Each scene shows the same named points in several views. A view is turned or mirrored, and shifted as a whole, has a little noise and may leave points out.
(in the rows, 128 means zero)

Scene 1
View 1
Q164: [103 108 103 150 144 138 188 184  52  96  68 116 212  99  66 138 138 136
 127 116 119 133 130 197 131  78 138 100 118  95 100 138 116 146 168 167
 181 119  96 136 122  92 138 102 151 131 151 104 107 129 123 112 175]
Q841: [ 75 128 119 163 149 130 166 191  41  95  64 106 194 114  79 142 159 144
 125 128 109 158 148 195 136  94 120 107 113  94 109 134 131 173 160 178
 187  97  89 131 121  87 119  79 148 129 161 127 106 125 111 101 195]
Q822: [101 105 122 153 148 128 189 196  35 111  59 107 223  97  43 154 152 118
 127 145 114 135 134 206 131  85 137 110 112  95 108 136 114 138 161 179
 189 116  90 134 125  91 138  87 160 119 153 103  84 137 123 109 169]
Q650: [121 106  56 131 133 166 161 160 110  83 136 189 168 137 146 155 104 156
 111  75 111 120 106 137 147 102 154 102 126 118  69 154 123 125 156 125
 128 137 101 114 129 120 136 157 128 121 129 122 118 138 105 121 185]
Q474: [107  98 103 155 134 119 210 184  72  85  58 133 218  97  98 148 129 120
 131 132 123 131 138 185 138  73 155 108 100 101  77 166 110 101 158 165
 198 110  83 132 126  95 141 102 163 105 141  77  95 142 111 106 158]
Q336: [109 104  97 143 138 142 172 181  73  98  93 147 195 118  97 162 130 134
 120 117 112 130 121 173 141  94 144 111 116 111  91 150 120 128 155 154
 160 123  92 122 126 109 134 120 146 113 138 111  97 143 109 113 180]
Q844: [104 107  54 148 171 132 152 172  69  97 156 176 192 134  99 174 141 150
 131 136 107 130 111 158 145 121 136 115 114 110  84 161 101 155 168 128
 135 134 100  88 130 120 144 148 162 111 144 124  99 129 124  94 201]
Q564: [122  90  82 130 128 168 138 179 104 113 146 195 156 157 131 198 111 130
 102 113  95 118  96 133 153 121 152 118 121 134  78 160 126 109 134 133
 110 135 101 108 131 136 125 154 131  98 122 135  83 161  92 116 186]
Q15: [102 138  41 133 136 187 158 143 106  56 114 165 168 116 152  86 105 208
 109   4 118 136 116 147 135  74 128  79 147  93  85 115 147 185 183 131
 143 138 105 138 119  94 130 148 104 181 153 143 175  93 120 142 205]
Q108: [ 93 121  97 140 144 162 116 186  70 115 136 159 158 162 106 180 144 149
 101 112  88 146 115 154 148 132 122 118 126 120 106 134 139 173 142 155
 120 122 103 111 128 121 108 125 124 117 135 167  98 137 101 109 213]
Q875: [ 87 124  65 147 155 143 128 175  89  95 164 190 156 167 150 186 137 157
 113 119  95 149 123 131 155 139 129 120 113 121  76 163 124 161 148 133
 121 120  95  90 130 127 118 143 144 106 133 150 102 139  94  94 214]
Q447: [ 94 122  87 160 130 124 187 177 102  67  84 158 180 127 162 148 122 147
 121 104 119 150 148 150 149  93 146 109  99 108  63 175 123 119 149 154
 182  97  75 120 124 103 123 111 147 109 138 104 117 141  91 106 182]
Q842: [124  93  74 128 133 169 148 171  87 112 134 177 180 136 101 171 116 139
 108  99 103 114  95 154 142 105 150 109 127 123  90 145 125 125 155 132
 120 143 107 119 130 125 137 150 131 117 131 129  95 146 114 123 180]
Q166: [116 108  67 142 127 153 188 163 103  71  96 165 188 115 140 134 103 150
 117  72 120 127 121 154 141  80 157  95 117 109  69 152 125 119 161 140
 161 126  94 130 125 108 138 137 132 130 137 103 128 129 105 126 173]
View 2
Q108: [155 171 123 122 124 143 118 114 142 134 146 106 111 112 110 138 129  99
 141 144 156  95 109 146  97 154 128 152 112 154  84 132 132 119 139 145
 168 153 175  99 183  78 127 182  99 134 126 103 135 127 141 168 169]
Q336: [127 134 117 148 142  99 135 113 140 136 159 109  90 107 138 117 129 101
 148 122 139 103  83 127 101 155  93 126  97 137 105 133 118 112 119 108
 121 152 168 130 151  97 107 152 145 127 142 142 116 105 151 156 145]
Q166: [112 158 107 155 140  97 115 135 111 135 145 116  77  70 130 115 150  89
 162 145 125 136  67 155  88 152  98  99 104 118 119 109 106  98 100  96
  78 140 187 128 146  90  91 166 135 125 131 136 121 116 136 157 128]
Q650: [101 183 103 133 139 105 109 136 121 130 135 126  79  65 113 115 158  94
 161 165 126 119  94 165  85 145 131 107 103 135  92 114 120  96 106 110
 100 133 184 122 148  92 107 164 110 132 124 120 132 139 124 158 148]
Q841: [176 107 129 165 133 123 149 110 132 158 167  74 126 132 152 135 107 108
 128  89 155 117  64 111 106 173  61 135 106 124 126 133 119 131 127 141
 151 156 178 115 176  88 106 168 153 113 147 143 103  74 174 162 138]
Q844: [115 166 112 144 133  99 137 127 142 161 140 108  96  82 138 129 145 134
 143 135 124  98  99 135  90 152 133 106 102 154  63 143 132 111 116 161
 153 134 172 129 137 105 135 140 107 136 130 131 103 134 146 149 163]
Q822: [144  92 124 154 152  96 155  99 158 157 174  89 105 150 163 117 109 101
 131  88 149 100  65  94 113 171  68 137  86 132 113 145 119 130 119 117
 142 159 154 143 157 105 108 142 178 117 160 169 101  74 182 153 131]
Q164: [143 112 119 154 143 109 145 118 137 162 162  90 105 134 152 123 119  94
 137 107 147 122  60 113 101 171  81 124  95 127 121 127 119 128 106 125
 138 148 173 132 162  95 104 159 155 119 152 156 106  86 175 162 125]
Q564: [103 188 115 118 140 105 106 110 154 102 148 139  73  81 105 119 147 103
 158 163 137  73 126 153  99 138 136 141  98 158  73 137 126  94 136  98
 117 155 162 115 151  94 122 157 112 137 122 110 140 148 118 151 177]
Q447: [137 149 117 170 129  97 126 121 113 124 155 101  96  57 140 124 130 120
 147 122 131 112  76 146  97 149  77 105 117 126 119 125 106  93 127 108
  88 151 191 110 151  87  99 167 134 119 126 121 110 108 134 151 151]
Q15: [137 173  93 142 124 154 104 171  69 177 119 102  99  85 115 127 166  60
 160 171 130 194  46 188  61 169 126  79 112 102 132  70 117 117  68 138
 113 113 220 107 179  65  77 203  91 126 126 126 133 119 146 192 100]
Q875: [139 192 122 141 119 123 120 123 130 129 141 106 105  56 117 141 140 138
 148 144 132  89 115 154  89 140 127 119 119 159  72 140 129 101 146 156
 145 147 185  95 161  88 134 171  84 130 113  93 120 147 122 155 182]
Q474: [125 115 120 170 147  78 142 107 136 129 171 103  87  94 157 108 118 110
 143 103 136 102  65 117 108 154  62 118  97 124 123 136 103 104 121  89
  83 155 167 137 139 106  93 143 176 116 144 154 100  87 156 144 136]
View 3
Q842: [135  90 130 125 132 157 150 108 150 125 108 131 134 120 118 144 182 115
  68  74 140 135 136 143 126  94 109 127 151 104 112 120 135 154 113 124
 113 104  82 131 138 136  90 106 150 102 180 116 115 148 110 183 115]
Q447: [141 131 132 159 114 167 158 136 148 134  96 151 124 113 160  69 193 126
  88  77 130 117 165 131  86 109 114 108 136 109 120 122 133 142 139  94
 113 116 111 104 115 167  83  89 148 137 160 160 134 160 112 207  95]
Q875: [156 116 167 104 105 150 164 113 150 104 125 134 164  97 150 110 176 132
  92  69 113 140 148 140 121 121  96 119 121 125 132 122 139 139 149 103
  69 116  76 121 126 147 113 108 197 142 208 136  95 156 108 166 107]
Q564: [150  85 129 117 119 176 159 107 156 104 110 134 146 114 120 143 202 102
  73  60 114 128 134 148 121  85 104 114 133 106 116 118 140 147 138 125
  82 107  71 130 144 134  96 104 180 104 192 108  79 145 118 197  96]
Q15: [148 169 126 185  98 116 181 124 119 207  56 120 114  74 132  80 146 155
  81 122 138 122 135 110 155 127 115 145 179  91 103 146 163 155 101  99
 122  96 107 132 138 124 106 106 167 125 156 114 197 201  71 138 170]
Q650: [151 111 120 144 118 158 175 112 148 144  86 132 123 100 126 118 182 122
  58  74 127 125 143 138 118 106 108 122 140 101 112 133 149 160 126 102
  94  90  74 128 132 138  88 107 173 109 179 116 132 159 101 190 121]
Q108: [134 118 172 114  99 150 133 121 138 106 130 129 166 106 145 121 173 118
 121  90 119 140 133 132 139  99 110 127 153 125 125 107 128 119 134 141
 106 151 105 126 148 137 122  93 160 140 186 135  84 153 113 153 105]
Q164: [104 115 145 154 145 152 110 137 151 141 118 152 120 141 151 102 166 130
  90  90 172 129 162 125 101 108 118 127 164 117 122 105 113 132  97 120
 177 131 129 111 121 166  69  87  78 130 146 178 149 147 114 179 101]
Q841: [108 135 170 147 123 144 106 150 144 127 130 152 139 131 170  79 160 135
 123  99 160 136 162 119 106 114 121 126 163 130 132 100 112 111 113 124
 170 160 146 104 123 169  93  80  91 154 146 194 133 154 114 162  98]
Q336: [124 104 138 140 135 164 131 126 156 126 116 149 129 132 141 107 180 119
  85  81 151 129 156 136 100 100 114 122 149 112 119 114 122 140 118 121
 141 122 110 116 126 157  78  92 115 123 157 156 122 145 116 191  97]
Q166: [139 126 110 168 123 162 165 128 148 155  75 141 108 113 138  91 187 127
  65  84 140 117 155 131 101 108 112 119 149  94 112 129 142 157 117  98
 125  95  98 116 122 149  74  96 143 111 154 136 155 164 103 201 115]
Q474: [118 108 122 162 141 177 124 140 162 124 108 160 109 144 154  85 196 120
  82  73 158 116 170 135  70 101 119 106 146 109 123 112 117 141 119 106
 158 120 128 102 113 174  57  79  94 124 138 178 136 143 124 218  78]
View 4
Q844: [131 134 130 154 177  86 141 155  82 121 135 129 104 128 106 153 156 181
  75  94 146 152 115 103 110 171 146 184 152  82 134 163 106 153 151 107
 109  77 156 141 142 108 150 120 150 138 133 127 173 160  97 133 118]
Q447: [131 113 134 131 174 103 166 140 113 124 131 117  73 104 117 161 102 171
  55 116  87 137  80 118 114 145 152 150 117  62 132 187 138 172 152 112
 154 106 145 152 167 142 153 128 129 135 145 105 173 179 121 179 119]
Q474: [147 124 156 102 156 110 171 150 117 101 161  96  78  94  94 144 116 156
  87 118  89 168  61 137 100 138 152 120 107  67 120 167 138 150 138 120
 167  98 123 147 180 153 173  94 142 139 125 116 163 163  99 175 139]
Q841: [163 104 159  86 147 120 141 174  69  94 172 100  74  98 152 145 127 168
 123 117  98 157  88 136 124 140 159 104 148  62  97 194 117 131 143 102
 113 103 106 155 152 164 165 128 107 110 129 120 159 166 113 146 110]
Q822: [166 123 166  81 140 113 152 171  87  79 185  88  90  92 116 135 143 154
 134 116 112 183  80 149 108 141 153  96 135  76 101 169 113 119 131 110
 137  92 100 149 159 162 177  89 136 122 114 130 157 152  91 143 133]
Q842: [117 111 104 147 183  73 145 144 133 122 125 139 143 129 106 152 133 178
  64  91 141 142 126 140 125 140 159 145 136  88 152 159 109 141 127 111
 158  85 145 146 140 124 141 106 166 121 118 113 182 174 105 146 118]
Q875: [110 121 113 180 188  92 144 155  70 155 105 155 101 110 129 172 129 189
  49 102 122 131 136 107 130 164 162 188 148  82 146 178 121 159 150  97
 116  66 162 145 118 113 146 136 130 132 148 108 186 186 135 138  94]
Q564: [100 122 100 177 189  74 154 142 118 153 104 158 137 105  96 162 125 175
  44  89 123 140 137 143 127 144 164 162 124  98 169 154 120 142 127 104
 170  62 152 144 122 116 143  97 164 132 130 106 189 191 122 148 116]
Q164: [161 109 152  87 153 105 147 156 111  83 175  92  93 117 121 139 131 163
 116 107 116 165  83 138 110 138 149 105 138  68 109 175 114 137 137 116
 137 108 111 153 167 155 162 111 134 117 117 123 161 156  90 153 127]
Q15: [125  43  87 114 201  72 117 124 174  97 123 124 116 202 179 152  98 217
  49  96 143  85 120 101 140 134 145 144 172  43 138 220 100 194 160 120
 121 165 153 170 178 138  95 208 116  91 143  88 174 184 104 180  82]
Q108: [123 103 110 152 181  91 126 164  75 137 126 154 125 106 151 161 132 186
  81  96 123 136 149 137 147 144 168 146 158  89 135 177 105 134 133  91
 118  72 136 153 108 133 142 129 127 110 136 112 183 186 133 127  91]
Q336: [138 118 135 121 166  97 153 151 113 111 149 115 103 107 109 148 126 165
  85 104 116 157  95 140 113 139 154 128 130  78 129 168 118 143 136 114
 151  91 125 149 154 142 159 105 146 126 122 115 169 169 103 157 127]

Which points are out of place in each view (at most two, in the order of its rows)? Write - if all are in place.
view 1 => Q474, Q447
view 2 => Q164
view 3 => Q108
view 4 => Q15

Scene 2
View 1
Q878: [127 148 109 162 116 162 143 128 175 147 191 118 174 136 133 153 146 144
 130 105  41  77 139 167 151 112 125 142 102 140 117 130 158 108 134 145
 133 127 134 160 123 149 104  96 137 102 173 160 133 149 159 159 110]
Q433: [160 154 126 127 119 179 186 107 155 172 153 128 170 159 119 150 138 130
 125 119  63 132 129 149 160 104 155  83 118 117 129 142 186 104 129 117
  92 114 135 149  98 140 122 110 108 105 193 154 141 149 125 145 150]
Q929: [153  84 119 161 157 145 200 124 150 131  72 151 109 117 182 165 140  60
 121 103 101 133 110 100 207 142  95  89 126 112 148 127 146 107 132  72
 163 127 101 160  82 128  85  94  95  67 185  76 173 167 115 139 177]
Q191: [118 134 124 139 106 157 100 137 170 140 169  89 143 130 124 161 140 128
 119  97  42  88 143 157 132 106 164 125 137 128 148 132 181 121 142 129
 121 140 142 165 102 131 105 112 127 114 133 135 159 160 100 133 147]
Q168: [155 159  96 125 129 165 161 124 172 166 159 113 148 126 114 148 132 122
 128  91  41 101 139 160 129  88 160 104  95 119 136 142 191 118 139 125
 111 125 151 153  93 142 104 100 117 118 167 172 147 148 108 148 136]
Q562: [161 171 110 139 127 185 204 109 172 176 180 135 181 156 120 144 142 146
 133 118  51 104 128 168 164 101 130 106  80 132 105 147 170  92 120 135
 105 107 131 150 119 160 117  99 129 100 204 182 121 137 171 172 115]
Q758: [104 129  96 167 108 129  66 150 185 120 185  82 149  90 129 156 146 124
 127  70  18  46 151 160 100 100 146 171 121 138 142 113 171 143 154 144
 161 158 154 170 116 128  83  95 145 120 117 148 158 160 110 130 118]
Q979: [155 136 107 131 129 152 157 119 160 156 121 117 137 118 123 154 136  99
 125  91  54 124 135 137 136  99 165  86 125 110 156 135 194 130 145 102
 114 131 145 156  77 124 101 105 102 112 169 140 165 153  79 123 168]
Q80: [112 127  98 162 108 128  76 144 173 127 169  93 151  94 130 154 147 117
 126  73  23  67 152 150 109  99 153 150 126 129 146 110 177 150 156 131
 152 157 152 166 104 123  88  97 130 121 133 142 163 162  95 122 137]
Q188: [147  97  97 175 145 132 174 125 160 130 101 144 136  98 172 157 145  74
 128  89  73 108 123 118 176 125  98 118 109 123 135 117 147 130 142  95
 173 138 117 159  94 125  79  86 110  82 185 105 167 163 124 139 151]
Q224: [121  95 111 198 116 106 112 126 151 110 127 133 185  96 164 153 160  92
 133  88  55 105 142 116 156 128 115 137 137 130 138  84 148 166 148 111
 177 158 126 160 109 102  81  89 112  91 184 109 173 173 107 110 156]
Q919: [121 117 144 131 114 168 124 137 157 133 145 102 119 144 138 167 139 120
 116 110  67 111 132 139 167 126 151 108 155 120 154 140 176  98 134 106
 115 134 123 170  98 130 115 116 116  97 138 101 167 169  97 135 164]
Q486: [130 102 139 145 125 167 159 132 153 131 125 119 115 144 159 170 140 102
 117 115  83 118 120 129 191 138 122 103 146 121 146 138 159  92 131  96
 129 127 109 166  97 132 107 111 113  79 158  89 164 170 117 142 164]
Q225: [106 139 130 146  96 165  88 146 172 131 199  84 156 138 122 160 145 150
 123 101  35  71 145 169 134 110 151 148 137 141 134 132 175 110 139 142
 119 140 143 167 121 138 109 111 144 113 129 147 149 163 125 143 123]
View 2
Q191: [146  91 165 154 145 111 100 144 124 142 142  95 142 148 110 128 125 147
 119 131 123 145 114 150 172 106 135 141 128 156 111 144 133 119  85  70
  92 131 171 127 119 102 119 150 116 115 151 172 125 104 102 144 122]
Q168: [136  94 165 131 127 110 103 176 110 170 133  65 132 140 107 121 118 167
 151 125  99 102 137 161 170 107 148 147 120 160 108 157 168 130  65  79
  69 111 128 126 141 111 115 145 121 118 147 164 162 118 121 129 132]
Q433: [124  89 163 109 108  98  97 179 131 160 127  81 136 128 131  97 123 153
 142 120 124 105 126 141 173 100 168 162 113 165  91 138 189 126  47  86
  61 118 101 144  98 134 135 137 126 111 126 160 175 118 105 115 126]
Q929: [129 107 193 104  49  41  80 140 184 133 168 120 147  96  96 116 164 132
  96 139 149 119 156 148  79 156 129 112 128 184  86 124 183 180 105 166
  35  92 163 131  67 160 171 153 100 123 140 142 177 119  77 110 172]
Q224: [167  85 197 135  98  79 122 138 143 123 141  98 171 106  84 143 150 120
  73 114 129 116 147 163  90 144 125  65 118 169 102 165 147 113 117  94
  93 114 207 104  84 134 141  95 102 107 156 179 147 107  79 109 118]
Q80: [166  91 174 168 149 118 114 139 105 138 142  85 153 145  84 156 127 146
 111 126 102 134 130 167 148 118 116  99 133 152 124 167 119 110 109  63
 106 125 202 105 142  92 111 129 110 115 166 185 120 105 105 145 116]
Q486: [129  95 179 123  92  74  79 138 169 134 154 123 142 125 117 107 146 135
  98 137 146 145 131 136 132 130 136 144 133 173  86 118 158 155  85 122
  62 116 158 142  72 141 155 162 110 115 138 145 150 106  78 126 146]
Q225: [153  77 173 154 156 136  96 144 117 154 124 104 141 162 114 131 124 139
 103 134 107 152 117 142 192 119 124 148 143 152  93 156 129 101  63  40
 108 131 175 128 115  90 108 146 122 118 150 170 120  87  98 143 113]
Q919: [131  95 168 142 121  91  87 134 153 134 151 116 142 135 112 115 134 139
 113 132 147 156 114 138 157 103 138 157 127 162 103 118 142 140  89 103
  80 130 158 140  96 125 143 163 111 113 143 158 128 104  87 137 134]
View 3
Q562: [142 116 140 222 199 162 168 120  84 146 125  76  93 164 154  61 109 111
 152 136 100 201 147 165 126 140 150 143 154 178 112 161 142  85 119 114
 155 126 133 119 137 108  69 126 163 165 139 112 202 172  70 170 207]
Q979: [110  70 142 171 145 134  98 111 106 150 169  84 126 135 120 127 134 152
 108  86 121 185 116 135 156 119 138 119 161 150 139 108 135 121 138 124
 162 144  94 122 144 123  99 134 123 166 145 115 170 153 112 161 182]
Q191: [104  96 142 187 168 137 128 110 144 148 157  95 116 154 127 106 127 126
 153  91  92 174 111 130 132  95 145 144 177 118 125 107 142 132 129 105
 165 142 106 143 148 117  80 155 136 151 129 118 114 154 141 130 176]
Q168: [117  79 146 196 161 156 121 105 110 156 144  80 109 155 141 104 129 146
 125 104  97 196 123 162 133 131 142 143 167 163 128 123 147 108 133 113
 155 133 117 138 151 112  94 142 143 155 140 129 166 148 107 153 203]
Q758: [ 85  75 153 173 176 148 132 129 164 137 148 100  97 152 132  85 120 139
 167  88  70 182 136 149 134  80 152 178 196 130 116  83 162 156 168  66
 163 122 119 182 146 126  87 163 152 136  98 121  89 137 191 100 173]
Q433: [130 104 136 207 177 144 133 105  82 148 150  79 115 155 132  98 122 119
 130 116 120 194 123 140 144 131 141 120 149 149 127 138 128  98 110 131
 157 145 106 105 138 114  81 131 137 165 150 109 185 170  71 172 190]
Q188: [108  94 145 129 171 109 123 155 104 106 171  98 115 107 108 102 117 161
 136  94 141 195 171 122 166  92 188 118 174 169 122 117 140 131 173  99
 179 123  97 127 114 136  59  97 142 181 107  83 214 168 154 170 153]
Q878: [121 113 148 201 201 152 168 127 118 135 133  89  91 159 142  58 108 114
 170 120  90 194 148 153 126 108 158 157 171 153 105 131 151 116 138  90
 158 121 127 144 134 114  62 139 165 154 114 106 154 163 122 138 188]
Q486: [125 129 129 160 168 104 136 127 121 128 172 101 132 124 104 122 128 134
 155  89 136 170 129 102 147  91 182 106 168 124 128 127 126 119 128 134
 181 149  89 108 125 121  47 121 138 184 131  85 181 180 142 175 154]
Q929: [124 114 136 120 162  89 121 151  95 110 186 100 133  92  92 131 125 164
 133  86 169 183 161  98 172  91 202  90 167 159 131 129 126 121 158 126
 192 142  81  98 106 135  40  86 133 205 123  71 242 183 145 197 140]
Q80: [ 86  63 154 169 167 140 117 125 150 138 160  98 107 145 126  92 126 141
 146  85  82 184 131 141 146  83 142 163 188 130 121  83 153 157 163  75
 161 126 107 168 146 128  96 158 140 140 106 118 101 140 171 108 171]
View 4
Q188: [ 86 136 195 100 100 143 107 103  76 106 140 135 131 104 109 128 128 146
 165 109 115 149 101 170 116  96 154 131 121 147 148 110 161 120 102 128
 133 118 123 139 105 119 143 203 151 127 152 189  36 142 182 157 170]
Q758: [ 95 157 163 136  89 145 127 148 151 102 178 138 171 140 124  80 110 171
 135 121 130 147 169 138 153 125 178 166 125  77 155 122 145  64  39  86
 110 123 167 107  87 130 119 197 169 104 192 179 151 101 114 141 177]
Q80: [ 93 145 169 133  99 140 132 150 141 104 167 139 172 141 129  85 115 161
 129 123 123 160 162 144 147 127 167 169 118  95 153 107 147  71  61  87
 112 124 163 113  95 139 128 184 161 120 184 163 131  98 125 144 183]
Q225: [ 94 168 152 138 121 130 124 159 175  98 174 108 166 155 112 117 129 168
 138 127 122 124 149 103 140 118 152 161 161  87 145  98 109  89  61  73
 100 118 160 100  91 127 112 182 147 114 171 168 143 107 124 161 142]
Q562: [ 89 168 169 151 132 158 101 141 187 139 188  96 144 154  87 164 172 129
 179 133  90  95  70  89 110  86 167 122 133  79 143  79 114 177  97  60
  85 124 146 154 119 128 128 174 132 118 150 183  79 154 186 146 117]
Q168: [101 134 158 158 132 154 127 149 159 125 181 133 157 158 101 122 150 134
 153 132 115 128 122 116 120 122 140 144  94  87 145  75 141 143 103  73
  96 124 160 151 115 138 126 168 136 131 161 175  94 128 156 144 136]
Q919: [ 98 136 156 121 138 118 131 142 115  87 140 119 143 147 112 136 130 157
 142 117 131 138 141 124 118 125  99 154 154 138 139  78 116 102 112  97
 123 114 130 109 100 125 117 175 125 137 144 165  84 109 147 184 132]
Q878: [ 85 186 173 130 105 143 101 142 174 116 180  97 151 137 102 137 144 154
 160 126 105 115 109 106 132  91 186 139 162  84 149 110 117 116  58  73
  97 121 150 117 102 120 123 193 154 107 168 183 117 135 153 152 148]
Q929: [ 90 121 194  85 122 131 109  91  46  95 120 134 116 103 102 153 133 144
 171 104 127 144  93 174  99  95 110 123 135 178 145  98 155 131 133 146
 146 110 103 140 107 108 143 202 134 139 127 194   0 140 196 183 151]
Q191: [ 98 144 157 138 126 130 133 153 145  97 162 123 162 157 116 113 130 157
 133 125 123 142 151 120 134 128 128 162 136 106 142  86 121  94  88  82
 105 122 152 111 100 133 119 170 140 128 164 162 117 105 132 163 145]
Q979: [103 112 171 136 137 141 136 136 108 110 152 147 149 145 112 120 142 131
 141 124 122 155 130 147 114 130 109 152  89 128 144  68 153 128 131 102
 115 121 141 147 118 138 137 168 130 147 147 167  61 117 164 159 151]
Q224: [ 82 149 213  97  93 137 109 127  99 102 125 121 145 113 132 118 118 149
 135 117  95 182 123 180 131 104 186 154 137 142 149 119 148  66  84 121
 132 131 132 106 101 133 157 187 164 125 183 161  63 127 163 149 205]

Which points are out of place in each view (at most two, in the order of its rows)? Write - if all are in place.
view 1 => -
view 2 => -
view 3 => -
view 4 => Q878, Q979
